Points, in no order, along strands that fork, close into loops and pass close to each other.
(in the rows, 128 means zero)
Two points are linked if the straight distance between their rows is under 138. Some points are linked to none.
Gige: [203  97 153  99 104 128  92 133 121 184 133  99 123 103 116 121 151 108
 150 104 121 118 146 132 116 127 164 107 108 115 139 104 161 114  93 131
 128 101 132 165 110 179  91  96 121 178 148 111 107 137 157 157 146 120
  86]
Tek: [132 107 105  96 115 114 117 160  85 133 110 123 151 162  84 120 121 119
 129 116 143 164 120 154 110 121 189 171 129 102  91 110 110  99 140 134
 137 139 121 114 121 147 184 151 109 150  95 103 135 138 153 142 130  98
 111]
liko: [108 112 104 137 140 117 163 125 126 154 164 126 121 170 131 123 130 113
 120 152 160 113 112 166 151 119 162 122 142 108  72 132 123 102 135 115
 134 133 100 127 115 121 135 144 149 130  61 138 159 122 120 145  98 137
 161]
Rudu: [ 77 146 123  94 133 128 130 119  89 113  78 120 164 146 108 106 120 155
 133 130 146 155 139 124 123 101 163 180 147 132 149 136  68 120 131 139
  88 144  93  64 137 132 170 173 115 117 124 140 137 132 104 110 128 111
 139]
zazi: [128 122 119 154 122 108  85 126 143  86 124 150 113 125  76 116 106  67
 156 116 105 138  77 106 130 173 110 161 115 146 118 142 166 140 181 145
 164 147 178  90 129 124 176  86 133 175 103  87 110 132 146 182 148 134
 137]
tep: [ 95 155  96 100 116 151 179 167 117  91 114 147 136 167 148 151 126 176
 103 133 133 157 120 151  81 125 102 165 134 157 138 123  64 106 160  99
 140 114  91 154 127 122 140 169 140  69 150 151 171 121 127  89  83 123
 142]
lage: [ 80 147 121 138 135 167 125 107 143 114  90 116 113 132 130 108 108 128
 154 142 133 105 156 156 151 101 141 163 153 185 135 154  74 146 150 144
 112 125  88  72 123 114 143 150 157 143 111 162 142 102 108 112 147 127
 151]
pabo: [172 125 149 136 123 136  71 113 160 108 108 145 102  78 125 114  94  86
 172  81  84 113 119  87 139 129 125 111 103 178 166 137 175 172 131 146
 143 106 161 125 141 134 131  81 119 168 150  89  97 146 162 153 154 134
  82]
kegam: [ 98 147 129 115 151 111 138 121 112  99 124 132 163 140 142 132 143 162
 118 147 140 145 124  91 123 132  97 148 125  96 165 132 105 116 124 122
 104 134 135 109 156  97 132 156 126  85 161 123 121 142  97 109 122 135
 149]
Vav: [145 124 117 140 113 144 136 134 151 132 133 125  96 123 130 133 140 137
 123 145 124 109 139 160 127 115 121 120 132 145 115 108 134 131 125 123
 130  98 114 159 121 131  99 121 157 140 130 141 138 104 131 121 141 129
 126]
Luri: [169 142 134 154  97 127  97 167 133  82 146 144 108 128  99 145 118 132
 111 115  67 166  73 128  82 203  61 126  89 112 133 111 180 131 138 113
 170 122 186 162 136 147 152  80 130 138 150  84 105 128 162 153 128 134
  79]
zelav: [103 147 110 125 129 147 137 141 143  74 106 140 114 115 158 131 125 144
 120 143 131 111 128 125 110 131  59 155 141 190 147 140  79 139 181 114
 142 117 117 136 148 103 126 133 162  86 175 147 150 111 128  99 121 113
 141]
Rafe: [101 152 117  98 135 142 150 162 104  91  91 145 145 160 151 130  98 144
 120 116 140 176 130 125 112 100 155 167 143 152 132 136  69 124 167 116
 135 129 121 116 157 107 184 178 112  97 138 114 153 135 143  83 102 115
 111]
Lepe: [160 100 139 126 123 158 110 116 162 146 107 105  68  95 178 122 125  81
 143 119 139  60 182 141 148 100 129 114 140 216 131 144 106 148 151 143
 148  94  99 149 108 126  82 106 156 151 145 153 145  99 147 121 151 108
 135]
bomo: [136 112 120 122 107 116 130 145 122 125 145 125 139 120 124 143 167 156
 110 151 124 126 123 147  89 179  54 138 105  76 140 104 120  89 110 116
 115 121 111 163 119 131  88 129 143 107 171 131 106 113 113 130 144 118
 145]
Kune: [141 125 127 138 116 153 166 123 161 150 145 125 115  83 170 155 170 193
  84 169 116  99 176 150 116  95  95  91 139 125 134 103 139 148  89 135
  92 104  93 197 110 134  48 137 158  95 153 186 139 113 114  91 144 153
 143]
Novu: [186  90 124  66 121 125 130 183  81 151 114 109 162 129 158 149 149 131
 120 105 157 147 148 143  77 148 125 152 115 100 131 112  90  81 137 110
 135 112 102 184 108 145 123 145 103 114 179 112 133 135 158 116 115  95
  98]
nuni: [141 129 168 129 149 119 116 107 107 203 144 109 146 123  98 106 110 133
 135  93 129 147 157 135 177  66 252  77 138 112  81 142 162 147  69 141
 107 158 126  96 104 173 116 117  69 175  56 138 117 148 131 125 116 130
  78]
dato: [185  79 144 108  99 100 100 154 106 152 146 107 141 116 131 144 152  83
 141 118 124 136 112 116  74 218  80 132  89  54 128 119 158  86 123 120
 154 137 151 169 116 145 139  97 103 157 161  87  98 146 150 177 125 126
 110]
tufu: [142  97 123 139 130 127 126 119 144 156 134 127  96 149 131 121 114  56
 149 120 154 102 121 147 154 126 164 117 135 144  81 141 146 125 149 131
 158 124 135 127 111 131 132  99 143 170  81 115 140 125 149 160 121 137
 137]
misor: [167  85 145 101 120  83 102 138  78 148 133 118 174 118 109 131 150  97
 140 115 139 154 107  95  86 183 129 140 100  34 120 116 158  98 114 134
 128 158 159 134 118 143 169 112  79 151 147  86  98 167 143 174 127 114
 117]
Pag: [123 155 123 138 129 150 152 144 161  89 116 149  96 112 173 145 123 161
 108 135 125 111 149 131 117 104  81 125 153 197 141 137  95 161 164 117
 139 101 116 163 141 104 107 129 153  83 175 155 166 112 133  80 113 124
 119]
nevul: [178 118 150 124 122 157 146 140 154 178 137 126  86 135 169 149 120 120
 126  99 139 103 176 151 151  77 176  78 133 175 116 119 125 149 117 109
 141  85 124 189 105 141  89 113 111 138 121 141 147 116 149  93 104 130
  88]
vel: [170 115 186 106 145 133  79  94 112 193 104  70 138  88 104  92 147 132
 158  97 144 135 190 109 145  76 222 102 134 139 123 155 154 148  76 159
 113 140 103  98 105 187  81 112  88 181 106 155 113 139 127 120 166 108
 101]
zove: [114 134 119 178 118 122 169 118 156 161 194 129 121 141 113 122 139 158
 100 169 111 117 103 164 157 121 142  82 137  76  85 101 175 126  77 120
 114 127 137 149 128 132 103 124 149 133  59 144 134 117 121 148 111 157
 142]
vive: [119 140 103 171 105 131 168 155 147 150 188 138 115 170  90 131 130 173
  96 155 100 137 104 190 145 120 143  92 132  89  85  85 160 115  81 113
 136 119 137 160 130 145 111 125 144 130  61 136 140 109 134 139 111 141
 115]
sol: [104 162 140 156 153  92 147 108 117 140 174 142 152 155 105 126 103 126
 119 140 118 150  93 121 182 104 203  88 142  74 107 137 169 137  87 119
 104 165 162  93 128 114 170 141  97 136  61 115 126 155 110 138  93 157
 121]
kugev: [122 133 128 180 122 105 163 115 141 131 201 128 120 135 135 137 152 141
 100 167 111 129  78 122 133 166 102  93 114  53 106 111 183 118  91 106
 122 132 162 157 132 122 129 120 147 126  95 126 124 133 119 156 102 161
 158]
dit: [123 145 116 179 118 120 105 124 153  91 149 172 105 141  74 118  89  91
 133 112  83 154  56 122 146 167 116 123 110 126 115 132 196 154 151 138
 160 139 193 108 135 139 167  81 136 163  83  93 113 125 146 174 126 161
 119]
ledeb: [ 66 144 117 126 134 107 113 108 130  80 110 132 153 127 121 124 141 144
 132 152 143 118 116  87 136 157  55 171 122 115 180 135  96 119 138 137
 113 142 147  84 168  89 135 145 137  93 168 132 101 127  90 126 149 127
 173]
gaved: [149 163 137 166 119 146 129 138 165  92 137 159  93 115 129 141 107 142
 112 122  94 132 114 132 129 119 104  99 130 167 135 112 161 172 138 113
 149 104 165 157 146 117 119  99 141 125 145 115 127 116 152 107 124 139
  89]
Zegas: [146 142 171 143 156 145 106  82 160 131 104 113 118  82 164 121 110 120
 168 114 118 106 165  80 164 105 141  94 136 158 168 161 147 174 100 154
 118 128 135 101 148 106 121 115 126 144 151 110 108 150 114 123 165 140
 120]
rek: [ 92 135 120 160 138  79 117  99 121  99 145 136 125 146  83 125 109  75
 146 148 137 131  81  96 168 147 152 149 139  92 118 154 158 118 145 149
 136 167 165  62 118 103 195 126 125 154  69 102 121 147 112 176 129 148
 175]
vifi: [147 120 145 135 137 165 139 108 172 149 116 113  77  94 198 137 128 122
 130 131 140  71 194 135 151  85 126  92 147 194 132 145 110 168 130 143
 132  98  93 159 109 117  73 126 151 126 144 163 151 107 128  96 141 134
 137]
pog: [ 69 161 114  99 136 128 152 139  89 103  96 136 156 174 126 120 103 150
 115 131 141 174 125 132 122  97 178 173 149 125 134 135  69 116 146 125
 108 146 104  83 144 117 190 195 108 100 108 130 151 133 119  95 103 121
 134]
maso: [ 70 171  88 149 122 137 137 142 126  79 121 147 120 190  83 113  97 127
 120 144 112 161  89 169 140 132 139 178 149 159 112 124 103 123 172 121
 162 136 135  89 134 114 184 151 148 123  80 138 147 101 128 127 125 118
 146]
Saban: [138 107 138 142 123 102 108  90 141 123 131 125 120 101 122 119 138  85
 165 135 126 112 112  90 130 160 102 127 117 105 136 133 159 123 128 138
 133 140 148 114 137 118 138 107 135 161 141 102 104 142 112 168 155 133
 157]
gav: [ 75 145 106 180 134 115 132  99 149  89 144 135 101 142 111 117 117  97
 128 172 129 117  88 129 159 152 106 152 148 136 110 144 132 127 163 140
 138 139 147  82 132  96 150 130 171 139  91 136 131 103 112 145 140 145
 192]
Gisa: [107  89 124  62 152 125 129 127 107 123  87 128 172 110 183 132 137 117
 141 108 189 103 144  84 103 151  71 162 120 128 171 150  66 105 158 131
 123 152 106 112 155  98 119 159 121  69 193 129 122 156 105 116 125 109
 166]
dimi: [136  89 120 142 110  97  89 126 129 120 136 133 115 130  85 123 125  49
 162 118 120 134  81  98 114 190 113 151 108 102 105 139 176 118 165 145
 166 154 173 106 122 139 178  88 123 184  97  83 116 148 146 204 135 143
 146]
Tefe: [115 133 105  88 129 146 160 164 105  98 102 138 146 155 157 141 122 145
 118 122 151 156 129 131  93 121 119 169 134 150 131 131  67 106 169 104
 140 120 100 145 138 115 159 169 126  86 151 131 159 131 137  94  93 118
 133]
tunaf: [ 94 161  97 132 128 142 125 152 117  61 113 145 128 167 107 123 111 124
 116 139 123 161  87 147 110 155  98 188 138 178 118 131  95 125 204 113
 176 135 144 107 141 109 186 140 146 108 122 127 146 105 143 126 118 106
 143]
pafi: [ 59 173  91 116 107 149 161 146 116  89 107 137 143 168 113 128 132 186
 106 153 110 153 112 153  98 126 100 178 128 146 157 111  65 112 136 111
 118 120  91 115 139 120 145 175 156  85 137 159 147 110 113 102 109 128
 159]
Zaz: [104 167 118 155 108 131 116 147 148  51 129 149 110 108 123 140 146 173
  88 158  90 129 105 115 100 175   4 155 119 137 159 108 120 128 143 118
 139 129 157 147 161 111 119 116 158  88 192 133 100 105 130 113 151 114
 128]
sipu: [140  96 117 116 112 141 148 125 146 153 131 122 116  76 169 150 177 156
 103 154 132  80 167 147 104 128  64 110 124 128 140 112 118 117 112 134
 105 108  82 186 111 137  47 133 167 101 175 176 133 109 108 110 151 133
 166]
Rut: [118 166 125 171 109 138 126 129 163  71 137 147  99  94 127 137 140 171
  91 166  83 128 119 116 116 144  38 129 126 131 156 102 151 149 120 126
 123 121 157 150 160 107 108 114 161 106 177 135 103 113 130 112 160 135
 128]
mef: [111 153 130 178 138 163 149 108 170 151 136 139  91 143 129 128  97 132
 124 134 120 116 164 171 181  83 174  87 149 156 101 130 136 159 112 130
 132 118 123 126 116 120 103 125 133 149  73 141 135 105 120  97 122 158
 106]
bosu: [152 125 147 134 125 171 140 110 167 157 122 107  95  89 181 141 152 165
 114 149 125  87 196 143 139  77 131  85 142 161 136 122 127 169  96 144
 108  99  92 176 114 138  53 133 147 120 144 170 140 108 119  91 150 145
 122]
gatid: [112 162 155 170 154 151 136  91 160 153 139 127 116 131 127 126 101 141
 138 134 117 126 159 142 185  84 190  85 147 127 116 145 152 168  89 140
 109 135 128 104 121 120 115 134 119 151  78 131 120 126 104 108 130 162
 112]
kozed: [ 76 129  85 144  98 133 139 133 135  90 133 137 113 126 117 132 158 152
  98 171 115 112 106 154  99 175  30 175 118 130 132 105  94 101 148 123
 129 127 111 134 126 122 118 138 178 102 145 171 120  92 115 127 147 124
 188]
Kov: [194 100 119 113  99 128 132 186 120 145 146 117 106 151 136 161 139 111
 115 114 133 133 122 163  93 159 114 127 115 121 104 114 134  98 145 100
 169 100 134 199 102 152 123 104 127 136 136 111 146 120 176 142 110 115
  98]
loti: [ 81 172 120 172 140 101 138 109 135 125 164 147 135 170  71 120  93 139
 120 150 105 147  99 145 192 104 193 106 149  90 112 131 162 133  93 136
 118 158 158  80 127 115 164 140 114 145  40 116 125 135 106 139 112 156
 130]
Sepe: [136  88 119 108 151 107 159 123 103 166 156 113 139 151 164 131 147  89
 129 138 183 111 120 134 129 127 161 124 133  98  79 141 124  98 143 114
 131 139  96 136 108 117 135 147 133 124  90 130 154 140 122 149  97 132
 166]
rem: [171 101 137 124 100 111 111 156 121 122 145 116 125 119 134 153 154 116
 125 134 120 130 115 129  79 204  50 135  96  78 134 114 141  90 127 110
 149 128 141 175 122 131 118 104 126 134 175 100  99 126 138 151 136 119
 117]
bote: [ 77 158 101 131 131 142 118 134 127  54  98 139 129 129 129 116 116 128
 129 149 127 124 104 122 114 152  56 188 140 193 153 143  70 135 195 117
 149 133 134  94 157  96 163 137 161  98 157 144 133 107 130 120 132 106
 155]
zako: [169  98 126 126 120 126  86 129 135 147 127 159 117 122 116 115  89  42
 168  57 109 140  95  95 148 138 171 110  96 128 116 140 184 156 144 154
 156 123 179 131 115 157 170  77  94 184  97  89 108 158 180 177 114 159
  86]
gizib: [162  80 129  86 130 106 118 149  74 135 115 115 164 130 138 138 140  91
 132 111 161 145 124 106  90 159 136 163 113  76 109 130 121 100 156 130
 149 148 144 145 127 120 178 138  94 140 148  87 121 161 158 146 122 109
 124]
Gumo: [ 68 141  92 124 108 140 140 122 122 105 116 129 143 139 102 117 152 168
 115 166 123 122 118 153 108 143  78 174 122 127 150 109  84 107 125 125
 105 121  92 113 130 123 119 157 165 105 137 166 127 103 101 122 141 127
 175]
fizo: [105 141 131 130 151  89 132 111 103  98 142 131 156 146 125 131 136 120
 124 148 142 149  98  88 134 142 125 147 126  77 142 138 135 111 131 124
 121 150 155 103 143  96 171 147 116 113 125 104 121 151 106 136 119 140
 159]
rogiv: [134  90 143  78 146 122  99  99 100 155  74  93 149 100 135  98 141  96
 169 105 177 106 171 106 130 115 160 155 139 147 138 153  87 118 141 162
 115 144  86  81 121 142 137 140 117 153 145 137 122 142 111 132 162  89
 147]
Vilip: [165 126 136 137 128 128  86 127 144 108 119 165 119 111 107 117  82  81
 162  71  94 147  96  93 141 132 150 121  99 149 139 137 179 165 142 145
 149 120 177 119 136 139 165  87 102 171 126  82 102 152 165 155 132 149
  79]
bez: [151  74 122  91 113 137 125 130 135 157 116 114 114  77 177 142 170 116
 132 130 153  62 173 136 107 143  67 123 118 153 150 125  98 106 136 131
 127 110  74 176 111 137  55 128 159 115 195 160 132 111 117 125 154 110
 164]
Papo: [150 131 172 123 157 153 114  90 155 146  97 101 131  77 189 124 132 143
 156 120 136  99 190  75 150  98 117  89 137 161 179 159 120 172  95 151
 108 131 114 119 157 109  89 127 130 119 177 124 117 149 103 110 166 128
 121]
teku: [119 159 140 173 135 116 149  98 148 117 171 141 126 129 136 130 126 136
 123 157 110 134  96 105 155 131 132  95 127  85 129 131 176 145  97 118
 114 133 165 126 142 103 137 127 139 129 107 119 119 138 109 131 114 165
 145]
gof: [148 137 132 149 102 116  91 143 134  84 130 140 122 119  81 131 130 140
 135 131  81 150  95 117 101 177  72 146  94 102 153 106 160 123 117 124
 138 126 171 133 149 131 147  95 129 150 161  89  92 131 136 151 159 125
 104]
Leb: [107 101 111  78 129 143 140 121 101 150  96 110 156 125 137 116 151 138
 138 134 161 106 146 154  98 126 120 163 124 140 137 129  70  95 140 124
 105 123  55 119 111 140 107 159 148 113 144 161 144 120 101 119 125 116
 167]
Naso: [164  80 118  73 122 120 125 169  69 135 109 113 167 135 146 142 146 108
 122 112 163 152 134 128  75 162 119 173 113  86 116 123  93  83 160 121
 151 136 119 159 121 127 159 152 101 118 162  99 126 147 159 130 115 100
 118]
pil: [157 123 165 102 155 148 146 114 139 162 116 113 151  85 204 141 158 167
 129 123 146 106 183  84 123  97 108  79 130 141 170 142 117 152  92 128
  95 121 102 160 146 113  59 139 129  90 195 144 131 143  96  94 138 130
 123]
nitep: [ 80 140 116 112 144  94 140 120  77 132 137 112 199 150  87 115 162 185
  98 151 129 158 115 125  98 132 125 148 121  65 146 109 116  85  97 118
  74 142 100  90 131 130 107 158 103  72 138 152 127 125  98 122 114 120
 152]
tazuz: [193 113 151 111 129 145 131 150 148 140 122 130  89 116 183 148 113  97
 130  86 139  98 158 123 129  99 143  99 128 194 133 133 121 152 155 105
 159  84 140 191 120 129 109 100 111 124 159 121 151 128 171 103 104 114
  88]
nus: [133 137  94 137  97 129 140 180 122 142 154 134 127 186  70 130 124 165
 114 129  99 166 107 202 119 126 159 129 127 102  92  82 138 100 100 114
 148 116 128 146 125 160 133 130 128 138  77 116 139 114 147 144 126 110
  94]
Bov: [104 132 109 160 136 137 174 125 150 157 162 138 104 170 132 127 112 122
 115 147 145 112 132 179 172  99 167  97 153 133  73 128 129 124 123 116
 143 125 113 140 114 121 119 135 144 134  57 147 156 112 120 117  95 148
 137]
Pizer: [157 116 161 116 139 121 112 112 115 194 134 128 137 125 115 114 104 100
 149  75 132 140 143 120 168  85 240  85 124 114  96 135 166 147  83 143
 117 141 148 116 104 167 140 109  83 182  75 111 108 159 146 135 114 138
  76]
luga: [132 111 147 119 163 101 146  89 107 172 147 103 154 127 143 113 150 109
 136 142 162 112 131 111 140 116 166 106 137  91 105 144 144 116 113 130
  97 147 102 105 117 122 117 140 124 128 105 139 135 147  96 143 122 129
 162]
tuma: [131 103 108  76 111 151 137 142 100 171 100  96 137 138 115 111 147 143
 132 125 152 124 154 186 100 106 172 154 133 148 110 114  76  91 127 119
 113 111  44 136 100 174 106 156 140 143 114 162 154 108 127 125 118 103
 132]
sabef: [116 178 136 151 126 145 144 143 141 125 149 141 137 147 114 138 130 207
 108 154  92 174 137 146 129  88 158 103 136 114 138  96 138 145  77 116
  99 111 135 142 149 122 110 151 118 110 124 126 134 117 111  91 123 143
  90]
metov: [ 84 158 110 160 131 125 127 122 139 122 133 142 124 171  64 114  94 137
 133 141 113 149 121 164 174 100 187 134 147 128 106 128 136 132 117 140
 124 143 136  77 125 126 162 141 125 156  53 122 128 121 112 129 135 134
 121]
dena: [155 112 137 113 131 149 151 137 135 195 143 111 110 145 153 133 137 136
 122 114 151 115 173 171 147  78 198  87 138 145  93 119 118 124 107 113
 123  98  95 169 103 155  85 135 116 142  94 148 152 114 131 102 103 125
 100]
roru: [169 105 145 115 132 130 113 122 122 172 128 150 129 128 146 123  90  58
 157  57 130 137 123 103 163 105 214  92 106 124 104 138 166 154 114 139
 137 130 170 140 111 150 166 104  82 172  95  96 111 169 172 139 101 150
  76]
neso: [130  91 124  70 136 133 115 138 116 125  92 122 157 103 166 130 146 124
 149 115 168  98 150 105 102 151  66 158 114 135 167 135  78 103 149 126
 124 133 101 135 150 114 105 143 126  93 203 127 117 137 113 120 141  99
 144]
muzal: [190 125 121 114 105 137 115 198 119 102 127 132 108 141 124 156 122 124
 106 100 110 154 115 158  81 164  97 146 116 162 120 115 126 122 178 101
 189 102 151 188 120 142 144 100 117 122 157  98 143 113 191 128 113  98
  77]
vip: [ 72 137 132  88 135 128 121 105  72 136  71  96 188 124  77  91 139 175
 131 130 145 152 152 111 110  99 159 172 145 122 151 136  80 114 111 146
  66 159  76  48 128 156 127 161  97 109 130 174 127 130  89 115 133 102
 143]
bom: [159 105 162 113 150 157  92  94 152 163  93  87  89  90 176 111 123  84
 172  99 149  74 199 114 162  96 160 114 136 203 146 169 103 152 129 161
 137 113  93 107 115 129  99 120 136 165 139 133 125 126 135 126 170 109
 132]
neb: [119 141 102 144 109 129 114 153 136 132 135 143 122 172  49 116 107 146
 135 120  97 160 114 178 145 109 182 133 126 125 103  96 151 124 104 136
 136 127 143 111 128 154 146 119 124 169  67 109 120 123 133 145 145 123
  93]
fab: [136 149 135 153 106 124 102 126 140 103 136 134 132 110  79 130 145 177
 129 153  78 151 117 125 116 140  97 127 109  91 160  94 169 136  79 132
 107 119 159 133 147 131 117 108 134 142 156 106  90 125 117 138 165 135
 107]
fosik: [116 158 136 142 139 150 181 131 170 115 137 147 112 109 204 164 139 190
 101 146 130 112 163 112 123  91  88  98 147 162 151 139 104 165 125 124
 108 107 116 171 135  95  83 151 150  69 175 165 166 131 110  62 109 154
 133]
Zikar: [133 159 131 168 107 147 110 123 165  85 126 144 102  97 107 127 129 163
 119 152  75 128 124 124 127 123  81 123 125 143 155 102 162 164 111 132
 122 112 159 138 155 116 109 107 155 134 158 122 102 115 134 118 169 139
 107]
poz: [ 67 124 135  81 151 127 131 102  69 151  79  93 209 124  99  98 145 185
 117 119 151 146 158  82  94 103 132 145 134 109 166 141  98 104  99 137
  51 169  85  52 136 147  80 159  85  58 165 193 126 133  87  98 124 115
 146]
dib: [145 103 148  89 144 145 100 107 129 153  83  94 124  97 155 108 136 108
 167 111 159  95 179 119 139 103 146 138 133 175 146 152  91 131 133 149
 120 120  86 108 128 134 112 134 132 152 152 137 128 130 117 121 166 101
 131]
bopi: [186 143 132 141 100 136 104 183 137  93 140 151  96 127 110 150 115 127
 102  99  83 151  94 149  90 170  86 121 106 155 128 105 162 147 157 106
 182 106 177 176 130 152 135  78 127 130 147  92 125 114 181 140 119 118
  69]
simak: [125 111 119 128 121  96 135 134 103 150 166 111 167 135 103 130 175 163
 100 158 126 134 109 151  87 180  82 132 104  45 125 103 134  75  96 114
 100 131 106 144 109 136  90 133 132 102 136 138 111 118 106 145 129 121
 155]
zof: [159 133 160 145 136 148  76  99 169 113  95 124  95  67 142 113  97 100
 176  96  93  92 152  85 154 111 124 105 120 198 174 154 156 183 119 157
 134 113 144 113 145 119 112  93 128 163 156 101  98 144 149 135 177 125
  95]
Ber: [107 115 116 126 128  90 127 119  93 147 156 101 183 140  71 109 171 169
 110 162 128 137 111 143  99 159 110 140 117  52 123 104 137  77  95 124
  87 140  96 106 117 141  98 135 118 105 123 148 115 119  99 153 134 113
 158]
Bevep: [ 91 147 123 140 149  80 119 106 103  77 130 136 146 151 101 130 117  99
 131 147 143 147  89  78 152 145 136 161 135  89 140 152 138 119 148 143
 133 166 172  70 137  93 204 143 109 129 103  99 117 151 114 150 124 139
 165]
venel: [130 152 122 188 123 132 124 118 160 105 168 177 102 134 107 124  93  96
 126 111  84 153  59 119 154 163 115  86 110 115 113 126 208 162 131 120
 154 130 200 131 137 137 157  83 135 146  88 103 119 129 145 157 101 178
 108]
zino: [181 133 123 146  85 146 113 182 149 126 142 157  80 142  95 148 110 115
  97  87  84 131 104 178 113 140 111  99 113 166 120  90 166 154 146 113
 178  92 171 188 114 174 106  66 133 140 119 109 132 104 189 141 116 127
  66]
Dorep: [166 145 138 159 113 150 131 140 164 121 141 163  83 121 133 142 103 116
 111 100 100 120 120 146 140 115 124  80 126 180 124 107 164 175 139 110
 160  93 168 177 126 136 107  81 128 134 127 118 132 112 167 113 109 142
  79]
tefaf: [ 85 120 136  87 159 110 131 101  80 149 105 105 206 126 112 109 156 168
 115 127 159 134 142  85 103 127 114 140 128  86 160 133 115  98 103 132
  63 158 101  74 136 126  83 152  95  59 171 170 120 134  82 110 128 119
 160]
sur: [ 95  99 130  77 162 111 130  99  92 126  84 117 167 117 169 115 128  98
 151 118 190 108 146  80 131 134 117 164 140 125 155 166  70 117 160 153
 112 161 102  70 142  99 151 161 117  95 158 129 126 158  96 127 134 113
 176]
gete: [123 141 168 130 158  92 130 107  86 181 146 110 166 120  93 107 105 140
 125 112 131 160 138 108 169  67 250  79 148  85  79 145 164 143  77 138
  85 184 134  73 105 155 150 141  61 148  69 142 129 150 123 125 107 121
  90]
Zusuv: [165 131 153 112 143 144 164 133 149 145 133 126 127  96 212 162 152 165
 121 120 142 106 171  98 120  93 108  82 134 150 156 135 117 155 105 115
 110 100 114 187 134 109  78 136 128  90 191 142 150 143 114  83 117 136
 115]
tulut: [140  79 121  80 124 136 118 133 136 136 105 121 126  82 180 138 153 109
 148 120 163  67 160 111 103 154  50 136 115 158 161 137  86 106 150 129
 131 125  90 160 136 120  75 131 146 101 209 142 122 121 115 127 149  99
 162]
dovek: [120 100 142  87 166 114 129  99  93 137  86 110 152 116 175 116 118  81
 155 108 186 112 156  86 141 116 160 153 146 134 128 172  84 128 160 157
 122 156 103  75 129 106 168 156 117 124 139 118 133 160 117 127 136 110
 158]
duvo: [ 57 140 111 161 137  97 124  83 136  76 134 126 121 124 123 121 136 107
 132 172 136 107  98  87 150 166  65 165 135 116 152 145 115 119 154 145
 123 147 151  74 147  85 144 137 157 119 133 134 107 113  90 140 155 143
 209]
gora: [ 96 149 100 158 105 133 121 145 142  61 135 143  96 111 121 133 148 143
  81 164  99 122  94 145  95 186  13 171 129 163 123 109 112 123 179 120
 157 130 143 142 136 123 131 111 179 104 160 156 122  83 132 131 148 104
 162]
vov: [126 157 136 185 133 128 146  98 159 118 173 161 110 129 141 132 101 105
 134 130 104 137  78 108 166 143 135  77 125 105 117 136 197 159 113 110
 137 133 187 133 137 113 153 107 134 138  95 114 121 140 128 138  97 181
 125]
Bem: [ 75 161  96 158 128 136 133 132 135 103 122 149 116 187  73 112  87 120
 132 138 118 150 110 177 163 111 172 156 152 153 103 131 112 127 151 133
 146 140 129  80 126 118 175 145 140 143  62 133 140 108 121 124 131 124
 133]
saze: [134 136 153 128 157 128 136  99 133 157 131 116 131 130 142 124 122 123
 142 125 145 126 151 125 159  94 190 105 143 120 113 147 138 140 107 134
 107 133 114 106 123 122 124 140 117 145 101 125 130 138 108 120 127 137
 126]
nal: [ 86 128 110 174 134 102 128 102 139 107 151 136 105 152  97 119 110  72
 143 158 136 118  82 128 168 153 138 143 145 113  94 153 152 120 156 142
 147 153 152  79 122 105 167 117 154 158  63 116 129 124 118 172 129 147
 181]
pul: [130 122 111 107 117 150 152 151 121 177 134 112 128 152 119 124 141 163
 116 131 140 134 156 193 122  88 186 118 140 137  95 105  99 105 108 112
 118 100  66 155 110 164  98 153 131 130  88 157 161 105 125 111 105 117
 113]
zabi: [193 118 161 116 132 144 151 136 156 146 136 123  98  91 217 164 137 128
 130 101 137  87 167  96 127 102 116  72 132 173 154 136 129 162 121 108
 135  86 127 206 124 116  87 109 118 109 192 137 150 140 146  94 108 124
 107]
nokim: [188 115 123  92 110 130 142 190 107 141 133 120 139 137 150 164 146 153
 115 113 135 153 141 155  84 137 122 134 118 114 131 105 105  95 124  98
 135  98 111 195 110 147 114 133 114 113 172 115 140 125 153 108 113 105
  89]
Puz: [152  87 120 125 115 108  91 132 128 150 131 144 118 136  94 118 108  41
 164  87 127 131  94 106 137 151 167 132 109 108  96 140 178 127 147 152
 159 142 168 116 107 155 177  88 109 195  80  85 119 159 169 198 125 149
 116]
Nese: [101 159 152 134 162  92 152 121  87 164 162 127 170 151 111 120 105 150
 103 131 123 170 118 122 166  71 236  87 152  77  88 136 145 136  84 120
  84 178 142  86 125 128 163 168  66 121  70 129 138 148 116 113  92 128
 100]

A fork is a point with three links, a tip a point with one. Leave the first point through the second and follow the links. Name the first fork or tip that comes.
dimi / zazi | metov
metov / loti | zako
Bem / maso | Zusuv
Zikar / gaved | bopi
nevul / dena | Leb
tep / pafi | Zikar

How many points has the smallest loop of links through each point below? Write 0 if it is on no loop.
metov | 21
duvo | 8
dib | 14
zino | 8
mef | 7

Name the points in between on the shortest way along the links from the first point to the second, in order.
nuni / metov | gete Nese sol loti
vov / Papo | venel dit zazi dimi Puz zako Vilip pabo zof Zegas
sol / tazuz | loti metov Bem maso tunaf bote zelav Pag fosik Zusuv zabi
Zikar / pog | Rut Zaz gora kozed Gumo pafi tep Tefe Rafe
muzal / tefaf | Kov nokim Novu Naso gizib misor dato rem bomo simak Ber nitep
teku / maso | kugev zove vive nus neb metov Bem
